Each row is a point on a landscape with many peaks, with its height.
From any point a climber steps to the highest of the 4 points nearest to it. It stops when none of these is higher. Distance is the straight distance between rows; heights are no part of it.
<744> h=5.02: 2,-24,19,5,11,-17,-10,17,-1,-11
<603> h=4.08: 1,-2,2,-1,-1,-4,1,-1,6,-5
<607> h=5.06: 5,2,5,-2,2,2,-15,-2,-1,-8
<17> h=5.99: 15,12,-13,-4,-11,20,-21,-8,-13,3
<431> h=6.10: 2,11,-10,-5,-7,7,-6,-2,-3,7
<27> h=5.44: 1,-21,18,10,7,-10,-10,10,2,-5
<595> h=5.46: -1,-8,4,-1,10,-3,-12,4,-3,-3
<499> h=1.93: -5,2,-1,3,-4,-5,24,-1,10,3
<805> h=5.89: 13,14,-11,-7,-9,20,-15,-13,-7,5
<659> h=4.14: 2,-26,20,7,6,-17,-5,15,-1,-8
<164> h=2.83: -4,15,-19,-5,-10,6,16,-18,9,6
<436> h=4.91: -7,-3,5,-5,0,-12,30,0,9,1
<284> h=3.51: -2,-23,18,10,7,-13,6,11,4,-3
<410> h=4.26: 10,-3,7,-4,9,5,-23,1,-8,-7
<712> h=5.54: -4,-11,5,2,11,-7,-2,5,0,-1
<79> h=5.26: 6,13,-11,-8,-8,11,-11,-8,-4,7
<180> h=2.57: -6,7,-16,-8,-9,1,27,-8,7,12
<336> h=1.76: -3,-8,1,-2,6,-8,13,2,5,-3
<290> h=5.64: -22,-6,11,-3,10,-19,37,4,11,5
<417> h=1.36: -1,-5,0,0,2,-9,15,-1,7,-2
<479> h=6.21: 12,11,-12,-7,-7,18,-18,-5,-13,3
<153> h=5.18: -7,-17,13,10,9,-9,2,7,2,-1
<377> h=5.96: -3,-15,10,8,10,-5,-9,7,0,-2
<33> h=5.17: 6,-2,6,-4,6,4,-19,1,-4,-7
<259> h=3.82: 2,14,-14,-9,-9,9,-1,-15,2,6
<438> h=6.65: 3,-22,21,6,10,-15,-15,17,-2,-10
<820> h=4.51: -8,-18,15,11,9,-9,12,8,3,1
<448> h=2.40: -8,5,-8,1,-6,-3,24,-2,6,8
<806> h=5.62: 9,10,-2,2,-3,14,-19,3,-9,-5
<574> h=3.08: -3,8,-17,-9,-8,2,17,-13,7,10
<347> h=3.96: 2,3,1,1,-3,1,-5,-2,5,-5
<14> h=6.47: 3,-10,10,5,10,1,-22,8,-8,-2
<779> h=6.90: -10,-16,14,7,8,-10,18,8,6,2
<660> h=5.84: -2,9,-10,-1,-6,1,-1,-2,0,7
<491> h=6.83: 10,11,-8,-1,-6,15,-21,1,-15,-1
<623> h=5.95: 3,-6,6,-2,10,1,-20,4,-6,-4
<221> h=1.82: 0,32,-30,-12,-18,9,8,-18,1,8
<841> h=0.39: 14,2,6,0,4,12,-25,0,-10,-11
<130> h=2.29: 6,22,-17,-6,-8,19,-6,-17,-3,2
<300> h=4.13: -3,9,-15,-6,-10,3,4,-9,3,9
<43> h=1.75: 11,4,4,-1,3,10,-20,-1,-7,-9
<93> h=6.24: 13,11,-9,2,-5,18,-25,2,-15,-2
<814> h=6.31: 7,12,-7,-3,-6,14,-18,2,-10,1
<650> h=4.43: 4,9,-1,2,-3,7,-13,1,-4,-3
<767> h=3.48: -7,5,-13,-1,-7,-1,18,-3,5,10
<64> h=4.88: 0,-6,2,-3,4,-7,-2,1,2,-5
<759> h=5.40: -15,-17,25,4,9,-17,27,6,12,5
<709> h=5.81: -13,-7,8,-3,9,-15,28,5,6,3
<318> h=5.63: 2,-6,5,-3,6,-1,-15,2,-4,-5
<732> h=2.08: -9,6,-9,1,-6,-3,28,-1,9,11
<678> h=3.67: -1,9,-4,4,-5,2,-5,0,1,0
<363> h=3.28: -1,-26,21,8,17,-18,-14,19,-4,-14
<719> h=3.49: -9,4,2,2,-5,-6,32,0,12,5
<643> h=5.68: 16,14,-18,-2,-10,26,-22,-15,-12,0
<71> h=4.20: -5,-5,4,-3,4,-11,24,2,6,0
<434> h=2.49: 12,-2,5,-3,7,9,-24,1,-9,-9
<165> h=4.85: -10,-17,20,8,10,-14,23,8,6,4
<725> h=2.06: -1,4,-3,3,-2,-3,5,0,8,-3
<455> h=3.06: -6,-23,24,5,8,-16,17,11,4,-2
<254> h=1.50: -3,-24,22,4,9,-18,11,15,1,-4
<100> h=6.16: -1,-13,14,10,9,-3,-17,7,-2,-3
<29> h=2.62: -7,24,-24,-4,-11,6,20,-17,8,6
<148> h=5.76: 4,-20,21,8,8,-9,-15,11,0,-6
<62> h=1.60: -2,-26,20,8,14,-20,-4,21,-4,-11
<154> h=6.61: 15,9,-10,3,-5,18,-30,3,-17,-4
<106> h=2.18: -5,32,-30,-10,-19,7,14,-16,5,10
<770> h=0.95: 1,32,-25,-8,-14,15,2,-15,-3,4
<339> h=4.59: 4,1,4,0,0,-1,-9,-1,1,-7
<579> h=5.48: 20,9,-17,-3,-10,23,-29,-8,-16,-1
<733> h=3.83: -9,-15,7,4,12,-8,15,6,1,-1
<758> h=1.94: -3,29,-24,-5,-10,11,7,-17,3,3
<24> h=0.38: -4,4,-5,4,-5,-3,17,1,6,1
<46> h=2.58: -2,21,-19,-5,-10,10,5,-19,6,5
<686> h=5.97: -22,-13,19,4,9,-22,35,2,15,7
<49> h=6.43: -5,9,-11,-2,-7,1,6,-2,3,8
<470> h=5.98: 5,12,-7,-4,-7,13,-14,0,-10,3

Call two points neighbours if one is among the 4 nearest of the other. Go from one point of each pair to the other, from neighbour to neighbour, staying as high as possible. Name the lowest point that can't be avoided.
<438> / <686> -> <820>
<438> / <14> -> <148>
<49> / <491> -> <470>
<779> / <431> -> <650>
<779> / <686> -> <709>

Where does a climber stop that starts at each point below?
<436> -> <779>
<17> -> <491>
<603> -> <14>
<153> -> <14>
<46> -> <431>
<336> -> <14>
<254> -> <779>
